A landscape with many valleys, sampled at points; each row gives a point and its height.
From any point a ball rolls to the lowest of the 2 points nearest to it. It stops when none of these is lower. Distance is the straight distance between rows; heights are no part of it.
bipir: [-26 -17 -23 -31 -27  -7   5  33 -35  18  -5  -7  -9  16  -7  -5  -5   9
  -5  -4   0   5 -13]  (h 48.5)
Veti: [-18 -12  13  -2  45  28  -2  11  17  -1  -8  -5   4   1  -1  -3   2  28
  -7  13  -4   4 -32]  (h 59.0)
Gekop: [ 35  50 -23 -10 -63  -3  19 -25   9  14  29   9  25 -13  -6  22 -18 -19
 -35   9   4   9  11]  (h 26.6)
lig: [ 12 -15  -6   4  42   2   6  49   5 -36 -24 -21 -28   2   6 -16  -6 -22
  24  -6 -25 -11  19]  (h 74.5)
Rapu: [-13 -10 -22   1   7  -3   5  35  -7 -36  -8  -5 -36  35   1  -8  -5  -8
  33   7 -17 -19   6]  (h 37.0)
ged: [  7  -9  22  19  -9 -31   1 -29  16   7 -24  -8   2  -1  18 -16  -5 -20
  18   0  -4 -38  27]  (h 68.6)
bik: [  3  -1   5 -20  -2   3   3   9 -23  29  -2 -22  26 -11  -5  -2  10  21
 -28  -9   2  13  -8]  (h 3.9)
Kug: [ -1   9  12  -1 -21 -34  -9  -1 -21  17   3  10  -4  -6   2   6  11  -4
   2  -5   1  -8 -10]  (h 54.5)
dekog: [-53 -39  -4   6  24  17   4  15   4  -9 -22   9 -10   5   9 -10  -7  20
  -2  -5   2  -3 -42]  (h 53.1)
riv: [ -2  -3  24   4  44  -2  -7   7   5  -7  -8 -12 -11 -10  14   8  12  11
   1  10 -10   8 -13]  (h 57.1)
ved: [-15  21 -17 -25 -28  26   4  -4  -7  11  33  16  -1  14 -29  -6   0  -3
  -8   5  21  41 -38]  (h 30.0)
fem: [ -2 -14  13  20   6 -10   7 -23   5  16 -19   0  22  -7  18   6   8  10
  -7  -7  -3 -36   0]  (h 48.8)
folif: [-25  13  -1 -30  29  38 -23  44  -3 -39  28   8 -31  40 -33 -21   0   6
  23  22  -4  38 -24]  (h 53.4)
buti: [ 35  31  20  -1  19   5  -5 -16   6   3  10 -27  21   7  -1   5  10  10
  -2  18  -7  -2  27]  (h 40.3)
vopaf: [ 36  29  21   7   3  -3  -3 -37  25   6   8  -8  37  -2   0  24   1   7
  -5  20  10 -24  33]  (h 47.3)
rovu: [ 11   5   9  16  34  19   3 -16  10  -7   3 -19  15   9   2 -16  11  27
  10  15  -8   1  -1]  (h 27.3)
gipig: [-30 -41  -7   8   3 -28 -20   6 -30 -12  -8  20 -36   8  19   3  11  14
  13 -19  10  14 -14]  (h 56.7)
fufe: [ 15  -3  -1   9 -13  12  -2 -28   7  24  12  16  56 -20 -14  23  12  21
 -35 -17  14  -2 -19]  (h 74.2)
leduk: [-30 -35  -1   7 -16 -25   1  11 -21  21 -19  23  26 -23  -3   1   4   3
 -16 -47 -12 -30 -26]  (h 35.7)
rogu: [ 16  55 -16 -30   0  47   7  25  13 -14  30  -8  14  12 -47   5 -14 -22
  -2  20   1  11 -16]  (h 67.1)
pabor: [  8  46 -25 -12 -27  46  15 -24 -10  -6  53  -1   7  17  -9 -30   0   3
 -12  11  10  56   6]  (h 15.4)
sofut: [-39  -3 -19 -28 -25  20 -14   5  -8  21  24  34   5  13 -31  -9   1   1
 -11 -10  29  38 -57]  (h 38.0)
Mun: [-16  -8 -11 -14  31  16 -19  38  -3 -41  13   0 -33  36 -14 -12   5   4
  26  12 -10  24 -11]  (h 50.5)
Figas: [ -2 -12  25  13 -24 -35   8 -20  16  21 -39   2  28 -22   5   4 -14 -16
  -9  -9   0 -67  26]  (h 81.4)
Monin: [-36 -23  -2   2   1  15 -21  -7   1  13  13  22  14   4 -15  -9  11  31
  -9  -4  15  33 -54]  (h 49.0)
kufu: [-11  35  -4 -17 -20  11  -7  -4 -22   0  43  22 -19  14 -10  -1  19   4
   5   9  18  33 -27]  (h 22.0)
zodu: [-12 -58 -26  12   8 -30   2  22 -15 -14 -18  -8 -59 -20  36  24 -14 -14
  24 -23  16  17  31]  (h 46.2)
sez: [ 12  -2   5  -7   1 -10  12  11 -14  24 -16 -31  17 -17  14  -6  -6  14
 -20  -4 -16 -11   8]  (h 12.2)
paf: [ 22  36   5   9 -30 -14   4 -46  16  12  19  12  18   0   4  16  -4 -14
  -1   7   7 -19   8]  (h 64.8)
lumu: [ 22  42 -17  -5  -7  41  12 -19   1  -7  34 -19  23  16 -16 -15   1   9
 -15  12   3  40   3]  (h 10.0)
tada: [ -1  26 -24 -16 -32  50  10 -21  -5   1  41  16   5  10 -21 -17  -2  -6
 -16   1  28  65 -26]  (h 22.8)
zesi: [ -7 -10   1  -1   7  21   5 -10   2  21  -1   7  41 -13  -8   8  -1  26
 -32 -10  14  -8 -31]  (h 75.8)
vip: [ 12   0  25   5 -19 -27   8 -29  41   9 -28  -7  22  -3   4  -1 -25 -31
  12   4  -5 -64  34]  (h 76.3)
mup: [  8 -15   1   0 -12 -19  -2  -9 -23  29   2  -1  25  -7   5 -14  18  17
 -15 -28  -4   2   2]  (h 15.0)
limi: [-18   7  -1 -30  -8 -17 -12  30 -35  -7   9   7 -32  15  -1   4   2   5
  11   7  -1  19 -10]  (h 55.9)
kog: [  6  21  -4   6   9  34   0 -20   6  -3  23 -12  19  17 -12 -12  14  21
  -2  15   0  23 -16]  (h 17.0)
Patad: [ 14  32  24   1  24 -12 -20   9 -15 -36  14   2 -37  11  -6 -12  25 -17
  37  20 -13  16  22]  (h 48.1)
Nup: [-28 -40   1  22  34   2  24  11   2 -10 -39  -2 -21 -14  33 -11 -10   3
   4 -15 -11 -21   2]  (h 53.7)
nago: [ 23  50  -9  -9   3  25   0   2   9 -17  29  -3   4  20 -25   2  -2 -17
   5  17 -13  -6  -4]  (h 68.4)
nonar: [-36 -23  21  23  19  18   7 -12   8   4 -34  33  39 -26   5  12   1  23
 -37 -25   6 -37 -22]  (h 78.8)
mif: [-19 -13 -15 -25 -24 -31   0  40 -30   0  -8  -5 -36  14   1   5  -3   1
   8   1  -7   4   7]  (h 52.7)
rem: [-20 -19  18   0  28  27  16  -1  10  18 -24   9  32 -18   3   6 -14  30
 -33  -4   6 -31 -20]  (h 77.2)
fop: [ 18  20 -22  -1 -36  -5  16 -31   0  24  19 -10  41  -3   2  -1  -5   7
 -22  -7  -5  -5   3]  (h 37.6)
div: [-17 -38   5  15  -9 -50 -16  16 -20   4 -31  17 -31 -30  24  16  12 -20
  13 -33   7  -6  -1]  (h 53.2)
ros: [-40 -47  -8   0  28   6 -21   9 -15  -7  -1   9 -21  14   4 -20  15  39
  -1   1   7  40 -28]  (h 81.7)
vabas: [-33  -2   2  -3  13  -8 -17  15  -9 -13   2  16 -29  16   1   0  16  13
  12   9  -3  14 -30]  (h 58.7)
bevuk: [ 24  23 -13  -5 -20 -13  10 -12 -17  15  14 -20  22   8   2 -19   2   5
  -7   5 -16   1  24]  (h 31.3)
minol: [-35 -58  -7  19  12 -33 -13  15 -15 -12 -24  21 -47 -18  35  14   9  -4
   9 -30  11   8  -5]  (h 55.0)
Fola: [-39  10  -1 -21   4  11 -21  15   1 -13  19  26 -35  25 -16   3   0  10
  13  19   7  30 -40]  (h 57.9)
poki: [-21  32  -4 -22  11  31 -14  19   4 -14  33   8 -20  22 -26  -8   3   3
   9  22   3  30 -33]  (h 55.8)
razed: [ 33  57 -13 -10 -42  -1  16 -27   5   1  44  10   8  -2  -5   3  -8 -27
  -8   8  -4  12  18]  (h 21.3)
gugop: [-19 -31  19  23  19  -6  13  -7   2   1 -34   1   1 -16  22  -5  -3   5
  -7 -14  -6 -31  -7]  (h 52.5)
Zul: [-11 -51  13  32   4 -27   9 -12  -1   4 -43  -2 -14 -28  38  -9   3 -16
  10 -33   0 -20  24]  (h 57.0)
Navor: [-37 -59 -11   5  39   9  -5  24 -11 -15 -12  -5 -35   5  26  -6   2  33
   3 -12   1  38 -13]  (h 81.1)
kep: [ 10 -13  17  -3 -23 -55  -2   8 -21  18 -15 -15 -15 -13  19 -12   3 -16
  12 -11 -10  -6  37]  (h 33.2)
Gug: [ 28  38   5  15 -10   7  -2 -43  11  -3  24   8  17   7  -8   1  10   1
   3  13   3   1  -1]  (h 69.0)
tuli: [ 28  19  30 -10 -26 -41   2 -10  18  27 -12 -13  15 -14  -2   6 -13 -23
  -2  13 -15 -39  40]  (h 40.9)
datop: [ -5 -21 -15   4  12 -17 -13  32 -10 -43  -8   2 -61  29   9   2  -7 -17
  46  -2  -4   0  16]  (h 14.5)
Tobe: [ 10  15  15   7 -23 -30  -8 -31   6  19  -2  12   9  -2   5   9  14 -12
   4   4   1 -26   7]  (h 59.5)
zuriv: [-32 -29 -11  -8   4  39 -13  -2  10  31  15  27  22   5 -28 -21   0  24
 -16 -10  31  48 -55]  (h 45.7)
zan: [-33 -36 -10  11  40  24  15  27   9 -26 -25  -7 -28   7  15 -15 -15   7
   8  -3 -12  -7 -16]  (h 50.2)
dagil: [-10 -61  -6  21   5 -31   7  13 -14  -2 -33  -8 -40 -26  39  -1  -3 -24
  13 -26  11   1  33]  (h 51.5)
Riku: [ 25  33  16  10  39  22 -11  -5  -4 -21  18 -28  10  14  -6 -10  18  18
   8  18 -13  14  15]  (h 34.9)
Piv: [-19 -24 -18  -9  29  17   4  35  -1 -30  -4 -14 -28  27   5 -15  -8   8
  23   2 -13  -1 -12]  (h 46.1)
Zap: [-12 -20   7  -4 -25 -54 -18  16 -31  13 -13  13 -26 -12   8   8  15 -18
   8 -17   2  -3   2]  (h 50.1)
tis: [ 38  52  -4  10 -31   3   5 -41  41  -7  24  12  18   9  -6  17 -11 -24
   7  16   2 -23  20]  (h 69.2)
Lal: [-14 -56 -22  -4  37   3  -1  43 -12 -32 -14  -9 -50  10  26   8 -11  15
  18  -5   3  34   5]  (h 80.2)
leboz: [-64 -44  -4  -1  12  17 -14   7   6   2  -6  28   3   1  -4 -10   4  25
  -5 -11  10  10 -61]  (h 51.4)
Vobit: [  0 -27   4  -3 -25 -59 -15  17 -29   8 -27  -5 -45 -12  17   2   9 -31
  23  -6   3   4  31]  (h 43.7)
Mimo: [ 35   8  27  17  41   5   6  -6  37 -21 -24 -10  14   0   2   9 -14  -7
  15  19 -11 -57  43]  (h 68.0)
mideg: [ 24  38   2  -8 -33 -36  13   9   5  18   3 -12   8  -1  -8   2 -25 -25
   3  19 -28 -35  33]  (h 48.6)
Tutov: [ 25  15  -6  14  10  14   0 -38  38   6  -4  13  40  -8  -6  37  -6  14
 -14  13  18 -42  24]  (h 54.6)
Sivov: [ -9 -29  33  20 -14 -41   3 -14  -2  23 -47  16  27 -40  11   8  -2 -15
 -14 -33   5 -54  21]  (h 84.2)
guzig: [  7  11 -16 -13 -41   8   7  -3  -4  34  15  11  38 -21 -26  20  -3  -1
 -41 -17  12   7 -27]  (h 34.3)
kala: [ 32  54 -18   0 -18  21  12 -16  26 -21  31   4  18  17 -17  12 -13 -27
   4  15 -13 -14  14]  (h 69.9)
Mub: [ -5 -40 -14   8   1 -36 -11  22  -8 -28 -16  -3 -59   6  17   6  -5 -22
  36 -11   4   7  34]  (h 36.5)
fubu: [ 10  48  -4 -14 -33   3  -2 -15 -18   5  38  12  -2  -1  -6   1   8 -11
  -6  10   3  23  -7]  (h 12.3)
mis: [ -1 -23   4  11 -18 -12   5  -5 -17  34  -8  11  49 -27  -4  -2  12  13
 -28 -43  -5 -24 -11]  (h 26.9)
res: [ 37  44 -19  -3  -5  61  15 -19  45 -22  26  -2  27   7 -27  27 -12  -2
 -27  25  19  32  -6]  (h 65.6)
Fil: [ 33  13  13  -4  10 -25 -13  21  -8 -33  -4 -19 -36   8  -2 -19   7 -37
  45   4 -18   2  55]  (h 40.6)
Topu: [ 30  30 -16 -13 -56   8  12 -20  12  22  21  19  46 -25 -17  35 -10 -11
 -42  -6  11  10  -5]  (h 30.2)
Zom: [ 20  15 -19   7   0  68   7 -34  38  -8  20   5  30  -2 -25  12  -8  17
 -28  22  25  43 -23]  (h 64.3)
zub: [ 18  21  -2  14 -20  13  -4 -45   8  11  23  16  31  -4  -7  20  17  13
 -19   6  17  13 -13]  (h 71.9)
Bival: [ 10  12  16   0  25  -3 -17   9  -9 -19   2 -15 -26   3   0   0  16  -2
  23  13 -11  11   4]  (h 54.2)
Tur: [ -1 -31   0  23  56  14  15  31  15 -28 -33 -17 -32 -20  25  -3  -9 -18
  19  -5 -20 -11  17]  (h 70.4)
Mazo: [ 31  35  37 -10  -7 -35 -10  -4   5   9 -11 -16   1  -9  -4   5   5 -25
  11  21  -9 -22  37]  (h 31.1)
Rada: [-16  -9  11 -12  29  42  -1  -1   9  23  -2  -8  25   2 -15 -10  -6  37
 -20  14  17  23 -42]  (h 61.0)
Bos: [ 10  21  14  -9  -2 -29 -17  17 -24 -24   3   0 -52  14   3  -8  16 -32
  41   9  -3   7  36]  (h 31.0)
zab: [ -4 -40 -20   3  33  -2   5  47  -7 -34 -10 -27 -52   6  16   1 -13  -9
  26 -10 -15   8  23]  (h 78.3)
Sigo: [ 40  26  28  -4  12 -29 -16  13   8 -12  -9 -24 -13   0  -5  -9   4 -36
  30  17 -20 -16  50]  (h 12.0)
Sesa: [ 20  51 -15 -17  -3  59   8  -1  25 -22  39  -1  13  13 -35  10  -6 -12
 -13  23  13  35 -14]  (h 66.3)
Vizur: [ 13 -28  19  24   7 -21   8 -15   4  10 -38 -23  -8 -16  34 -22  -3 -13
  12 -12  -6 -30  33]  (h 62.2)
kul: [  8 -21  10  19  31 -10  14  15   3  -9 -33 -28 -25 -14  28  -8  -7 -11
  14 -10 -15 -16  31]  (h 66.9)
Roz: [ 15   1   1  -5 -16 -33   7   7 -26  22  -6 -23  -1   1  13 -19   3   4
  -2  -5 -18  -2  26]  (h 22.4)
Poper: [  1   5  -8  -5   6  55   5 -19  18  14  19  -2  36   0 -21   6  -5  30
 -24  14  22  31 -35]  (h 62.8)
Tiza: [ -2   5  -7 -10 -37 -10  11   2  -6  38   2   9  36 -15 -15   8  -9   1
 -32 -11  -4 -26 -14]  (h 38.8)
felo: [-18  -8 -19 -11 -35 -12  12  12 -24  32   0  -2  15   2  -6  -6   2   9
 -19 -11 -12 -11 -21]  (h 43.8)
pozon: [ 20  13  25  15  27  14   4 -22  37  -2 -23  -1  31  -8   4  22 -12  13
   1  20   2 -53  30]  (h 61.2)
zoda: [  9   4 -10  13  -7   3  10 -29  11  19   2  -2  40   0  11   0  -5  17
 -16  -1   0 -30   3]  (h 43.4)

Where does a ball stop that starts at each point below?
nago: Bos
Mimo: lumu
Figas: datop
kul: datop
Fola: datop
vabas: fubu
